Points, in no order, along strands that fork, close into loops and pass close to each other.
Two points are linked if the straight distance between their rows is under 55.7. Some points are linked to none.
j_23: [  6.8   4.6   7.2  -3.1   4.3   9.3  -3.5  -8.8  14.9   5.9 -28.6  44.7
 -23.1  14.2 -11.2   8.6  -6.4   2.4  11.0  20.3 -41.1  -4.3]
j_45: [ -3.5   7.2  18.5   6.3   5.1 -23.8   7.3  -6.1  -8.8  11.4   5.9 -13.8
 -10.6  17.1   2.8  26.2 -21.7  11.0   3.9 -24.4  10.3 -10.2]
j_67: [ -2.9 -13.8   5.2   2.5 -25.1  15.6 -11.0 -13.6 -22.2  -2.2 -18.8 -34.6
   0.6   4.1 -16.1 -20.6   3.3 -10.6 -12.0  18.1  17.3  -7.2]
j_60: [ 14.0 -13.2  19.1  -7.8  -0.8  -8.5  -6.7  16.2 -23.8 -20.2   1.0  29.7
 -23.1  19.7 -23.9  14.1 -21.7 -15.2  -5.2  -1.8  -4.1  -4.6]
j_830: [-26.4  -2.9 -18.4  11.6  -6.4  -5.8   4.9  -2.2  36.6  -4.6   5.7   9.0
  33.1 -20.8  14.7  -2.5  10.6   4.1   0.7 -25.0  -2.0   2.4]
j_169: [ 11.9  -5.3  14.7 -17.3  21.9 -13.1   0.2  -7.6   9.2  29.0   4.8   9.3
  -9.0 -18.7  24.6   1.2 -10.9  12.2  -4.2   7.3  30.1   7.0]
j_484: [  6.3   1.6  14.3  -9.5  -6.2 -12.6  18.1   8.3  12.4 -20.0  25.9  27.0
  -7.4 -10.9  16.4  -1.9   2.1  13.8   2.2   6.5  24.3   9.8]
j_883: [  4.3  -6.1  16.8   0.6   6.2  -7.5  15.9   5.8  13.8 -14.9  23.1   3.2
 -13.0 -36.9   5.9  -6.4  13.7  15.3  15.2  12.6  11.0   7.3]
j_98: [  6.5   9.3  16.2  11.6  25.3 -12.4   4.4  17.9  -9.3  -3.0 -17.6 -12.5
   7.9   3.9   9.1  -3.6 -20.8  -8.6   3.8   3.5 -26.3  -6.2]
j_15: [ -6.7  -6.0   1.9  15.4 -18.2 -13.0   4.9  -2.2 -30.0   7.3   3.8 -20.6
  20.1  12.9 -14.0   8.2  13.3 -12.6 -17.5 -35.3   1.5 -12.6]
j_209: [  9.6  -8.5 -13.3  13.7   5.4   2.7 -14.7 -14.7  -2.4  24.2  -8.3  15.0
   4.2  23.4  -7.8  -7.2 -22.2  30.9 -13.6  25.3   5.1 -12.6]
j_766: [ -5.4   8.2 -23.1  -5.8  -6.5  19.8   6.1 -29.5 -17.8   3.1 -13.3 -28.3
 -16.7  20.8   0.7   7.8   8.9   1.5  -0.7 -13.0  -5.1  -4.7]
j_938: [  4.9  11.9  -8.8  -7.9 -15.3  -4.2  -5.3 -35.6  10.2   4.2  -1.9 -18.9
 -11.7   3.7  -9.4   9.4   5.9  12.7   6.7  -8.9  31.2   4.2]
j_352: [ 14.5  -9.4  -2.6  -4.8   7.6  -9.2 -17.6   6.2  -6.8  -5.7  -9.2  30.1
  -9.6  22.4  -5.7   5.9 -38.5  -6.3 -19.9  -2.2 -10.6  -6.2]
j_500: [-14.8 -14.5   2.3  -1.2 -36.8  20.2  17.4  -2.7  -6.1 -21.8  -2.7  23.6
  11.1  10.2  -0.7   1.2  -8.2  -6.1 -12.3 -16.6  -9.0 -28.2]
j_540: [ -4.3  -1.6  16.9 -17.2  27.8  16.7  -0.9  -8.5  18.6  35.4 -27.7  28.2
  19.9  -9.9  12.6 -17.5  18.8  -8.5   4.2  17.2  11.5   9.6]
j_247: [ -6.5   5.2  11.0  22.8   8.5 -18.9  17.1  13.3  -4.0 -18.5 -11.9  -7.6
  16.6   0.4   4.5  -5.9   4.0 -13.9  12.5  -2.2 -17.1   5.8]
j_446: [-13.7 -15.7  -7.8  15.2 -16.7  -7.2  19.7   6.3 -26.1 -16.6  18.2   5.5
  12.8   7.9   8.3  -8.3  18.7 -10.5   1.8 -15.9  13.8   1.4]
j_994: [ 22.4   8.2  30.0 -12.6  10.8  -2.5  11.3  19.6  20.9  -4.4  -1.1 -24.3
   3.2 -29.6  10.0   4.7  -6.9  -8.2  -4.9  -2.6   1.4  -2.3]
j_257: [-13.8  -4.7   4.3  -7.8   7.8  16.8  -3.1   5.9  19.6   3.6  -3.3  51.1
  22.8  -9.8  23.9 -12.5  -4.0  15.9   9.1  20.3   0.2   0.0]
j_326: [ 26.0  24.9   9.8  -2.1   7.6  -2.5  -0.7  -9.2   7.1  25.1 -27.0  -1.1
 -36.8  18.2  -5.8   3.9   5.8  16.4  14.3  31.2   6.8  15.5]
j_355: [  2.9  10.0  -0.7  -5.3  19.3  -0.2 -20.5  -1.0  13.1   9.4  -7.4  22.0
  36.9 -13.7   1.0  -2.7   5.5  -4.2 -21.0   7.7 -12.2   5.1]
j_562: [ 11.1  -2.5 -16.6 -19.9  29.8  10.4 -16.8  -8.9   6.5  19.6  -2.7  -2.1
   3.7 -22.0  15.0  -3.6   4.1 -11.7   2.4  26.6   1.1  16.0]
j_208: [-13.2 -10.2  18.0  12.4   9.9   0.6  23.8   1.9  20.1  -7.4  -7.2  20.0
  -0.2 -12.2  16.8   0.3 -10.5  21.7   4.8  -6.6 -20.1 -15.6]
j_356: [ -0.4  -5.7   2.8   9.3 -14.9  23.9  -2.7  -4.5  -7.3 -23.5  -1.2 -10.5
  10.5  -1.1 -16.7 -14.8   5.4   3.7  -6.4  12.6 -16.2 -19.5]
j_701: [-24.3  -5.3 -35.7   5.9   9.2  12.9   3.7 -25.0  -7.1  -5.0   0.4   0.3
   9.3   1.7  13.5  -8.2   4.9  -4.5  15.2  -4.1 -17.5  -6.4]
j_898: [-23.3 -11.0   2.1  11.2 -30.4   3.0  11.9 -15.0 -30.9  22.1  -6.3 -20.7
   6.6   4.2  -8.0   3.2  23.2 -19.0 -11.5 -23.0   1.8 -12.7]
j_925: [  6.1  -8.8  15.7 -17.6 -22.8   5.0  11.0   7.4  -1.8 -31.7  16.6  37.7
  -8.4   2.9   1.9  -3.2  -7.1   6.9  -6.7  11.6  17.5  -8.2]
j_306: [  4.2  -2.1  -6.1  14.2 -15.6 -30.2  19.1  38.2  -8.5  -8.2  28.1  -9.8
   5.1  26.8  28.2   0.3  15.9  -5.9  -0.9 -25.8  19.7  17.4]
j_758: [-31.1  -0.7  -4.8   0.2 -25.4  27.5  -6.3 -29.5 -14.8  -1.7 -26.9   9.3
  20.0  20.2  -7.7 -15.1  10.7  -6.7  -5.7  -0.6   2.3  -9.7]
j_401: [ 13.0  23.4  15.7   2.3  -2.3   9.1  -6.7 -15.0  -4.1  -4.1  -4.2 -19.7
 -12.8  -4.7 -36.1  15.4  23.1  14.2   3.4  14.1 -22.1  -3.9]
j_390: [ -4.5 -15.3  -6.1  -3.1  22.6 -10.8  -1.5  -5.3  27.0  24.5   8.2 -14.1
 -11.8 -29.8  18.6  -3.3 -13.3  19.0   1.3  -2.2  27.8   8.1]
j_20: [-20.4  -8.1  11.1  -6.9 -22.6   6.0  10.1 -34.2 -32.8  21.5  -6.0  -6.8
 -12.7  15.4  -7.8  17.9  11.8  -4.4 -14.8 -27.3   6.0 -11.1]
j_343: [ 21.6   7.0  12.1   8.5  -8.4  -7.2  -2.7  37.7   1.7 -30.2  18.8 -26.3
   3.0   5.2  -1.5  -3.4 -14.6  16.5 -24.9   0.4   0.6  -2.1]
j_578: [ -0.5   5.6  -6.2 -16.0 -13.2  18.8 -27.4 -13.5  -3.2  12.7  -3.6  61.3
  11.2  16.7  -9.4   4.8   2.4  13.0   5.7  29.1  -2.1   4.5]
j_491: [  0.0   6.3   6.3 -15.9 -36.4  23.7  -2.2 -23.3   4.2 -12.1 -19.9  13.8
 -18.9  17.2 -18.4   8.4  -2.2  -0.7 -10.8  -9.2  -3.1 -18.9]
j_8: [  1.5 -12.8  -0.7   1.0 -17.7  25.2 -11.9 -14.2 -21.6  12.4 -11.4 -38.7
 -16.6   7.1 -15.9  -9.0  -5.6   5.7 -15.7   9.8  -1.4 -19.9]
j_981: [-14.5 -20.6 -24.1   0.7  -0.7   5.8   8.4  -8.6 -12.7  -1.4  37.1 -15.9
  -5.7 -20.5  -2.8   9.9   8.6   0.8  10.8 -14.4   0.2  -5.9]
j_110: [ -4.0 -11.8 -16.3 -18.9 -18.6  30.1 -28.4 -11.7   6.0   9.0 -22.6  54.1
 -30.4  34.0 -12.3  11.8 -10.1   9.4  -3.3   8.4  -6.0  -9.3]
j_696: [-30.2 -12.0  -9.9  13.7 -22.4  13.8   1.2 -19.4 -20.7  -2.1  -8.0  -0.5
  27.5   7.1 -15.0 -11.8  26.4 -17.3  -3.0 -12.0  -2.2  -6.5]
j_143: [  8.7  -0.9  15.6   4.7 -12.4  -1.0   5.2   1.4 -17.9  -7.3  10.9 -24.9
 -19.9   4.1 -11.8   3.5  -5.3   5.3  15.7   8.8  15.0 -13.3]
j_292: [-27.3 -15.8 -26.5  14.9  13.1  13.6 -12.7 -17.5  15.3  10.4  -1.2  -2.2
  -8.6 -21.4 -13.3 -18.7   5.1  16.5  23.8  11.9  -6.0   7.6]
j_885: [ 15.1   7.2 -12.5  10.2 -15.7  -3.7   8.4  21.0   2.6 -10.1  32.5 -27.2
   5.9 -27.6  -7.8  14.8  18.1 -18.5  16.8 -17.9  -7.6  -3.6]
j_14: [-15.2  -7.3 -20.6  10.6  -2.7  -8.8  14.9  17.2  30.8  -4.7  14.8  -5.0
  24.4 -15.1  28.8  -5.0  10.0   4.6 -16.6 -30.3  -5.6   6.1]
j_38: [ 21.8   2.1  25.3 -36.8  18.7   6.2  17.5   6.8  12.2  10.7 -18.0   5.4
 -17.1 -11.3  18.9   0.1 -13.3 -18.4  11.7   9.3   2.3   1.6]
j_810: [ -6.6  -1.1 -11.5  20.0 -14.2  -5.5  19.1   1.8 -12.3 -18.5  -2.1 -14.6
  15.3   2.9   0.4  -6.7  16.6 -24.8  20.5  -8.5  -7.8  -2.8]
j_740: [ -8.5  -3.0   2.4 -12.2 -15.3   7.7  -4.9 -23.6 -33.6  11.4  -9.2   2.4
  -1.1  25.9 -17.9   8.9   1.2 -10.3 -27.6 -10.9   2.3  -9.1]
j_869: [  0.9  14.0 -15.1  -8.1  -9.2  27.8   5.5 -27.4 -10.8  -1.8 -26.2 -17.5
 -31.5  28.7  -0.9  -5.5   9.9   3.6   6.7   8.9  -2.7   0.8]
j_311: [ -4.5  -4.6 -11.4   1.5  11.1  -3.6  12.8  20.5   5.2  -5.8  23.6 -13.3
   2.1 -41.0   3.4  11.6  15.1 -16.0  15.0  -6.8 -23.7   6.2]
j_28: [ 11.1  10.8  24.3   6.7  -2.5 -23.9  15.1  38.2  -2.2 -14.0  10.5 -12.0
  -2.1  12.9   7.6   8.7 -20.2   1.2  -8.1 -15.2   1.4  -3.5]
j_5: [ 16.0  13.9  11.4 -32.6  13.3   3.1  11.2 -12.9   9.1  18.2 -24.9   8.3
 -33.6   6.2  26.7  11.3 -14.0 -10.9  10.6   1.8  -0.3   2.8]
j_182: [  7.5  -0.3  16.1   9.1  42.4  -8.0  -6.6  15.6   6.0  19.7 -26.0 -25.8
   9.7  -5.7  11.0 -13.4 -10.9 -10.5   3.4  10.9  -4.0   6.7]
j_503: [ -4.1  -4.8  12.2 -10.1   9.9  11.5 -11.2  -0.2  27.0  26.2 -23.5  41.5
  25.9  -4.1  16.8 -13.1   2.6   8.9   8.6  26.4   9.8  10.2]
j_524: [  2.1  18.0  10.8   4.1  26.7 -16.1  -3.8  34.8  -6.3   6.9  10.2 -27.8
   5.0  -8.4   9.8   8.6  -8.8 -26.4  22.0   4.8  12.4  11.4]
j_699: [ 15.3  -4.1 -11.0 -11.1  23.2   4.9 -14.7 -13.7   2.6  31.6  10.3  12.7
  -8.0 -10.0   8.0  -1.7  -1.1  11.5  -1.8  39.3   1.7  11.8]
j_288: [ -7.3 -13.8  -8.3   6.2  17.1 -18.8   5.7  40.4  24.6  10.3   4.5 -30.8
  11.4 -13.4  25.6 -11.1   1.6 -10.9 -12.9 -30.8  11.2  28.7]
j_140: [-12.7   4.9 -14.8   5.5  29.1 -14.1  -8.8  28.3  -7.5   8.7  12.6 -33.7
  -3.9 -10.8  11.0  -4.2 -11.5 -29.0  29.4   5.9   9.7  20.8]
j_149: [ -0.7  -6.4 -26.1   4.5   1.1  -7.1 -14.3   8.6  -3.4 -18.4  22.7  -4.3
  24.0  -7.2   2.1  -9.5   6.1  -3.2 -23.7  -4.4  16.0  17.4]
j_488: [  3.9   0.1  18.5   2.3   3.4 -18.5  27.5  36.1  12.4 -12.4  10.8  -1.4
   2.6   2.0  27.3   1.3  -5.6   4.9 -11.3 -15.6  -6.3  10.5]
j_218: [  6.4  18.5  21.3  -6.4  12.2 -18.7  11.2 -14.3  -9.2  -4.5 -15.5  12.4
 -17.8   5.6  -0.1  12.1   6.2 -14.4  23.6   3.6 -12.5  11.6]
j_845: [-28.6 -11.1 -20.5   7.5 -12.5  28.2   3.0 -14.4   7.9  -7.8   9.1   8.3
  14.9  -8.0   9.6  -8.8  -3.1  17.8   9.2  -1.6 -15.2 -21.8]
j_12: [ -3.8  20.9  14.5  -3.4  13.7  -7.8   6.3 -24.3   7.8   7.2 -27.0   4.1
  -9.0   3.7   3.0   2.9  13.8  -0.3  21.8   5.6 -15.2  18.4]
j_570: [-24.7 -20.3  -7.3  14.9 -11.5  10.8 -16.3  -2.5 -18.9  -8.8  12.7  12.9
  23.8   0.5  -6.2 -20.6   5.2  15.0 -23.2   5.0  10.4 -13.4]
j_751: [  8.8  -5.1  -6.2  15.5   8.9  -3.9 -10.8  30.2   6.5 -14.4  10.8 -22.4
  13.6   1.4  10.2 -18.6 -15.3  18.6 -27.0   3.7   0.3  -1.7]
j_90: [-22.5 -17.2 -20.1  28.3   7.2 -12.4   8.8  28.4 -12.9 -10.9  18.2 -23.8
   1.9  -1.8   6.8 -16.1  -1.9  -9.1  14.8 -16.2  -2.7  15.6]
j_913: [-19.2 -16.8   6.5   9.0 -18.9  10.0  19.5  18.8  -9.1 -31.9   9.9  34.3
   8.9  15.2   7.5  -9.7  -4.4   4.7 -15.5  -9.2 -16.7 -17.9]
j_842: [ 32.8  14.9  21.6  -2.5  15.6 -11.7  -6.3   4.1   8.3  33.7 -21.1  -4.0
 -18.9   6.9  -3.1  -5.9  -2.9   2.5  13.1  36.5  12.4  16.8]
j_9: [ -7.5  -9.4  -8.9  11.4   0.3  -0.1 -25.7  -0.1  -3.2  -9.8  19.9  11.9
  29.9  -6.1 -16.0 -13.2   8.7  22.8 -22.7  12.3  13.9   4.5]
j_316: [ 14.7  13.1  -3.1  -0.3 -23.9  -2.0  11.5  27.7 -24.6  -1.2  29.2 -24.1
   0.1  15.4   5.3  26.0 -12.9 -20.6  -7.9 -25.7   9.6 -22.2]
j_641: [ 10.4 -16.9  22.2  -8.0 -13.0   2.9   2.6  18.8 -20.8 -25.2   8.4  42.5
 -25.6  10.0 -17.5  -2.5 -12.6  -5.3  -8.5  14.8  -1.5  -9.1]
j_583: [ -8.3   8.4 -16.3  -3.4  -4.0  -8.6  -3.6 -24.4  20.7  -3.0  -0.5  14.3
  34.3  -4.4   5.0   7.0  10.0  -7.1  -2.6 -18.2  12.1   7.0]
j_462: [ 14.3   6.9   6.8 -16.5 -15.3  12.0  -6.4 -16.4  -0.1  -0.3  -6.7  12.5
 -38.1  16.9 -24.0  13.2  -8.2   6.0  -9.1   3.8  -9.6 -12.5]
j_364: [-19.8   4.4  -3.8   1.4 -16.6  23.2  -4.7 -25.4 -10.5  -8.0 -23.8  30.1
   8.5  26.3  -4.8  -7.5   4.3   2.2  10.5   3.7 -21.8 -12.2]
j_745: [ 19.9  -4.2 -13.0  -9.6  -3.9  14.9 -18.8   7.6  18.9  14.6   1.4  34.6
  15.9  -0.3  10.1  -8.9 -16.7  14.5  -6.4  46.2   6.6  -3.3]
j_674: [ 16.3   3.8  20.2  -2.5  21.9  -5.7   0.2   2.7   3.8  26.6 -28.7  34.5
 -27.2  15.1  -5.6   5.9  -5.4  -1.8   8.4  26.1 -28.5   6.8]
j_713: [  9.4   3.3 -14.5   9.7 -10.5 -12.4   3.7  22.1   7.8 -13.6  12.8 -36.8
  11.0 -19.2 -11.0  -1.1   6.1 -13.3  11.3 -16.1   8.8   9.9]
j_176: [-16.1  -7.7 -13.1   7.9  -7.2  19.0  -7.3  -1.5  20.2  -8.5  11.0  21.1
  19.6 -14.2  15.9 -14.0  -5.3  27.4  11.3  12.6   4.8 -11.0]
j_3: [ -0.3   9.7   4.7  11.0  -2.3 -11.0  -1.8 -10.6 -16.3   0.8  -1.6 -19.1
  17.6   5.7 -23.2  16.8   1.9  -1.7 -10.9 -22.5 -15.7 -11.0]
j_89: [ 16.5   0.6   4.3 -18.4  27.6 -10.5  -6.1   0.6  -5.8  29.5  19.6   6.2
 -18.3 -10.4  14.7  12.5 -14.9  12.5  -2.5  18.8  13.7   7.5]
j_344: [  6.7   5.6 -11.9  -7.0  -7.7  18.1 -22.3 -11.3   5.9   7.9   2.4  37.5
  13.9   6.4  -4.9 -11.4  -1.9  11.5   4.3  41.0   9.2   1.3]
j_506: [  6.9   4.3  16.7  -1.4  19.9   0.0  -4.4  -6.4  27.1  21.7 -14.5  -3.7
  -1.1 -16.5  -2.9   0.8  -5.1  14.3  -7.5   5.0  -4.5  -5.9]
j_804: [ -0.7 -14.1 -14.4  -6.8  -2.6  10.9 -18.0 -13.7  -1.7  11.2 -17.7  43.0
 -17.4  33.1 -11.5   7.2 -27.4   5.7 -14.1   8.7 -11.5 -17.6]
j_153: [ 16.5  -4.7 -13.8 -13.6 -29.3  13.6  10.6   6.9  -0.6 -25.0  28.6 -15.1
   6.6  -9.4   3.0   4.6   1.9  -6.4 -10.8  -4.5  17.3  -9.5]
j_160: [  7.2   5.6   1.5   6.5  16.7 -13.5 -19.0  -8.5   5.9  11.6   4.3 -14.4
  -2.0 -14.4 -18.9   2.2   6.7   9.4   0.9   9.1   3.3   5.3]
j_82: [ -4.5  -2.0 -12.4  13.9  -2.5 -23.7  12.2  27.4  29.2   1.9  19.4 -19.8
  17.1  -4.4  24.1   5.4  10.1   2.3 -15.1 -44.4   9.0  15.6]
j_64: [  4.3   6.7   0.7   3.7  -8.7  14.1 -13.1 -16.8 -22.0  -3.6   0.4 -22.9
 -10.8  -1.2 -35.1  -4.2  31.7  -1.2   4.7  21.6  -8.6   5.9]
j_580: [  9.1   3.4   9.0  -8.5 -24.1   0.9  -1.4  -0.3 -21.5 -12.2  -5.4  13.5
  16.2  14.1 -20.4  10.8  -3.7 -23.7 -27.8 -14.0   4.9 -10.9]
j_315: [  1.5  12.2  -1.0  -4.8  18.7   9.0  -2.0  -5.7  15.9  -3.0 -16.4  -2.0
  28.0 -23.1   5.7  -8.8  12.0 -21.9  -2.2  11.0 -22.1   6.1]
j_103: [ 25.5   1.3  24.3 -16.6  18.1   2.8  -2.5  18.0  28.9  11.3 -15.8  -4.6
  10.2 -16.5   9.2   1.6 -11.4   2.4 -24.1   3.1   8.7  -3.8]
j_612: [ 11.9   6.1 -10.0 -17.0 -23.2   8.8   8.0 -16.6  -3.4 -22.4  24.1  -9.3
   2.2 -10.4  -7.5   3.4  19.3 -14.9   6.4   5.0  12.4  -0.6]
j_960: [  2.4  13.9  -9.4  -2.2  10.5  -2.6 -21.5  -6.1  10.7   1.5  -6.1  16.5
  33.4  -4.6  -9.0   9.4  -9.8   9.1 -29.2  -8.1 -15.4  -8.8]
j_819: [-24.5   8.9 -20.7  11.1  11.0   7.0 -17.0 -29.2  15.4  12.2 -16.2  -2.6
  -4.8  -5.6 -16.2  -9.3  23.6  18.8  17.2   9.3 -10.4  17.4]
j_903: [ 20.5   2.8  34.1  -6.0   8.7 -22.8   6.9  27.7   3.9 -12.2  -8.4  27.1
  -0.6   3.8   3.9  -6.7 -11.8  -1.5 -11.7   7.7   6.0  11.5]
j_572: [  2.5  -5.0  10.2   2.7  21.9 -10.1   3.0  33.9   7.9  -2.9   6.6  -7.8
   4.8  -8.7  24.6 -14.4 -11.3   7.5 -24.4  -0.6  -3.5   9.7]
j_697: [ -2.9   5.9   7.6  -6.2  -7.7  11.9  -5.8 -16.9  -7.9 -13.7 -26.0  40.3
 -14.6  24.1 -15.8  -4.3  -1.1 -10.8  10.7  16.0 -27.5  -4.2]
j_360: [ -2.2   6.2 -30.2 -13.5 -30.7  21.0  -6.3 -30.7   7.6 -16.1   3.2 -14.3
   3.9 -11.1 -11.4  -1.6  32.5 -11.7   9.4  -3.5  10.0   2.8]
j_962: [ 13.0  27.2  -7.3  -4.3   0.4   8.6   0.7 -19.2  -7.5   3.5 -28.3  -3.1
 -39.5  26.7  -1.5   2.5  18.8  11.9  12.1  15.9   3.9  11.9]
j_24: [-18.1  -0.7  -4.4 -18.4 -25.8  37.6 -26.2 -16.2  -3.7  13.9 -19.2  54.6
 -10.2  31.1 -15.8   2.4   4.8  12.7   2.7  14.7  -1.8  -5.8]
j_416: [-16.4  -3.4 -24.8  23.2  11.9  -8.6   0.9  34.3 -16.5  -1.7  18.6 -40.8
  -3.8  -5.3  -8.1  -8.7  -7.9 -23.5  31.4  -8.4   1.4  15.9]
j_614: [ -8.7  -3.4  12.9  10.4   2.1   1.4  14.3  18.7   5.5 -20.4  11.9  27.9
   5.6  -3.4  10.0  -0.9  -7.3  14.5 -13.3  -4.8 -30.1 -11.7]
j_417: [  3.3   3.6   8.7  -6.0   3.4  -7.4  -2.0 -12.6 -18.8  19.0  -7.2 -10.3
 -28.7  26.2  -8.6  21.8 -31.3  15.0  -1.5 -20.7  -1.0 -14.7]
j_2: [ -5.3  -8.6  -4.9   4.5  12.2 -16.0   0.1   1.0  12.8  10.7  18.2 -33.8
 -14.5 -24.6   6.3   8.1 -12.6  15.9  17.3 -13.0  20.6   6.0]
j_74: [ 12.6  20.8  -3.4 -17.8  10.1  -5.6  -3.4  -8.6  -9.2   7.1  10.1 -29.0
 -21.3  -4.1   9.8  21.9  -1.4 -12.1  18.4   1.4   9.0   5.7]
j_551: [ 11.7   2.1   8.4  -8.0   0.7   6.8   0.2 -10.2   2.2   1.5   9.4  22.1
 -17.6  -2.8 -13.0  11.0  -5.7  14.2  -2.9  11.0 -13.6 -10.5]
j_458: [ -0.9  -1.0 -17.9   4.0  16.0  -6.1 -29.4  -8.5  -1.2  14.6  15.6 -40.9
  -9.4 -17.7 -29.6   6.7  -0.6  14.3   2.1  -4.2   2.1   9.4]
j_940: [ -5.9  -7.7  -8.2 -18.5  24.4  13.6  -0.9   0.1  19.5   6.6  -8.6 -12.6
  13.2 -36.0  19.6 -11.6  10.6 -24.1   4.3   6.2  -5.3   9.7]
j_934: [ -1.5   4.4   0.7  -3.0   7.5  -3.2   4.9 -28.1 -12.9  18.8 -20.8   2.4
 -33.9  36.1   2.1   6.4 -16.4  16.6   2.5  -3.3  -3.0  -7.9]
j_839: [  5.4  -5.8 -21.5   1.1  -3.9 -16.3  -5.3  19.4  -6.7 -21.7  20.9 -10.5
  16.5   2.3  21.9 -18.7   5.4 -15.3 -10.6   1.6  25.6  19.8]
j_216: [  9.9  10.8   6.0  -1.3  -3.2 -10.1 -12.0  -6.1  -5.3 -14.6   1.2  12.4
  25.0   7.7 -25.9  12.2  -1.7  -7.7 -23.0 -11.7  -9.5  -3.5]
j_736: [ -0.4  -6.2  13.6   0.7   1.4  -0.9   3.5   8.0  -7.1 -10.2  20.4  28.2
  -5.7  -7.7 -10.0  13.1 -12.8  20.1 -20.6  -1.2 -14.8 -17.5]
j_56: [  1.3  -5.6 -11.5   5.5  -2.8  13.4 -21.5 -13.3 -14.4  12.6   8.2 -48.0
  -8.1   1.0 -25.2   5.9  -5.8  13.1 -11.1   0.6   3.1 -16.5]
j_905: [  5.0   2.0   5.8 -10.3  11.4   0.0  10.7 -19.9   6.8  14.3 -21.3  19.2
 -34.7  13.5  14.4  10.3 -26.5  10.8  15.8   0.8 -15.5  -6.6]
j_230: [ -6.2  -3.1   2.6  23.8 -20.5 -17.3  12.8  11.4 -15.8   5.7   4.7 -30.0
   7.5  13.3  -6.6  14.1   8.5 -13.4   9.7 -40.0  16.1  -8.4]
j_434: [ 24.3   2.2  34.5  -4.9  24.9  -3.5   0.4   7.6   9.5  31.6 -32.0  13.8
  -5.0   5.2  -1.8  -7.1  -2.9 -10.9   4.0  31.7  -4.6   8.0]
j_379: [  0.2   4.0   6.5 -10.1 -38.0  11.7  24.4 -16.6  12.4 -18.0 -12.0  10.5
  -7.1  10.1  -6.4  11.6  -1.6  -6.4   2.9 -20.6  -2.6 -22.4]
j_115: [-14.9   0.5 -32.3   0.5   9.6   8.8  -2.9 -32.4 -23.1  10.8   0.4 -19.0
  -8.6  14.5   4.6   4.3   9.0  -7.8   7.3  -9.8 -15.6  -2.9]
j_915: [ -4.8  21.4 -16.6 -21.3   3.1   7.4 -19.9 -30.0  16.1   6.8 -19.6  17.0
  19.6   5.8   6.5   0.3   7.7  -1.6   2.2   1.6   5.5  11.7]
j_523: [-17.5 -19.5 -26.1   9.9  19.2   0.5   2.4   4.1  15.6  -1.8   7.2  -6.3
  -6.7 -33.5   8.5 -22.0  -5.1   8.6  19.2   5.8  -5.1   8.5]
j_796: [  5.8   3.3  31.6  -1.0   3.2 -17.3  18.4   6.2   1.8 -15.8 -14.2  32.2
 -12.5   5.6   1.2   2.7 -13.8  -6.0   9.4  -1.2  -8.2   0.4]
j_272: [ -2.8   2.2  -3.9  16.2  -4.3 -21.7   8.8  13.0   2.6   1.9  12.0 -37.4
  -6.3  -4.3  -2.2   8.9  -5.3  -4.6  23.3 -28.0  20.3   1.6]
j_871: [-12.0 -14.4   6.6   2.5  15.0  -5.9  -1.6  15.2  24.1  -6.9  17.2   4.0
   4.5 -50.1  -4.2 -13.3  24.3   4.4   7.1   4.9   6.8  26.1]
j_504: [ -6.7   0.9  19.7  -1.3  11.0 -24.5  15.5  -9.3   9.6  11.6   2.5   3.8
  -8.0  -4.6  11.5  16.1 -15.1  20.4   0.3 -28.5   7.0  -7.7]
j_368: [  1.4   5.0  -5.3   6.8  -1.4 -30.0   9.3  36.1  -4.5 -10.4  21.6 -17.2
  10.0   5.3  23.8   0.7   2.6 -17.4   6.3 -14.7  24.7  24.7]
j_199: [  2.6 -11.5 -17.0  10.3   2.5   2.8  -2.5  -0.7 -23.1  -8.4   6.8  -8.6
   2.3  12.8  11.7 -14.2 -18.9   0.8  -0.8   8.1   2.8  -9.8]
j_58: [-15.5 -11.2  -4.1   5.6  16.7  -6.1  14.7  27.2  21.7  -3.1  11.1 -11.2
  10.9 -41.9  -0.1 -10.1  25.1 -13.0   4.6 -11.6  -3.9  22.5]
j_720: [ -3.8   1.6   5.7   1.8   9.1  -5.7   9.4 -10.7  25.5   5.9  -9.8  -5.1
   2.0 -15.4  12.1   7.8  -8.4  14.2  -3.5 -16.3 -11.8  -6.4]
j_656: [ -5.4  -0.6  -3.2  -0.4 -24.1  14.2 -13.9 -19.6 -23.3  -1.2  -6.5 -31.9
  -1.8  -1.0 -30.7 -11.8  33.2 -17.6  -3.7  10.7  15.5   6.7]
j_232: [ 21.0  17.7  26.0  -2.9  -9.0 -16.4   2.5  17.8 -23.7 -18.9  18.5  -4.8
   2.9  -3.1 -16.1  13.9  10.8 -18.1   9.5   6.7  11.7   4.3]
j_812: [ -9.5 -18.3  -6.2  20.8 -24.0 -16.5  17.2  28.3 -18.3 -10.5  23.3 -11.6
  14.2  20.0  13.7 -13.1  21.0  -5.6 -12.6 -27.3  10.8   7.9]
j_575: [-10.9 -14.7   0.1  32.8  17.8 -13.5  14.1  21.8  -3.5 -11.9   0.7 -18.3
  -3.3   2.4  11.7 -20.2  -3.2   7.6  15.4  -1.5  -8.8   3.7]
j_423: [ -2.8  14.2 -13.9   6.9   5.7   5.0 -13.7 -28.0  11.5   7.7 -27.2   0.6
   8.1   9.7  -0.5  -8.1   6.8   6.5  11.7   6.8  -7.7   4.7]
j_145: [ 18.9   0.7   0.8  -5.2 -24.9  11.7   6.2  20.6   5.6 -34.9  16.6 -10.3
   0.7  -2.4  -2.4   0.2 -16.1   3.3 -23.8   0.9   5.1 -20.9]
j_410: [ 16.0  24.8  17.6  -0.2   3.1 -25.2   5.8  30.2  -8.7  -9.5  17.5 -16.1
   5.8  -9.0  -2.4  21.3   7.5 -28.1  17.1  -4.9  -0.9  11.9]

How many points has the smallest loop of links through each point below? Write 0 if it is on no loop.
j_500 => 8
j_960 => 15
j_580 => 7
j_28 => 5

A tip is a point with one link. Name the tips that can be reached along the links from each point below, in the order of the rows.
j_434 => j_540, j_745
j_160 => j_994, j_401, j_38
j_14 => j_288, j_903, j_523
j_612 => j_360
j_90 => j_182, j_570, j_232
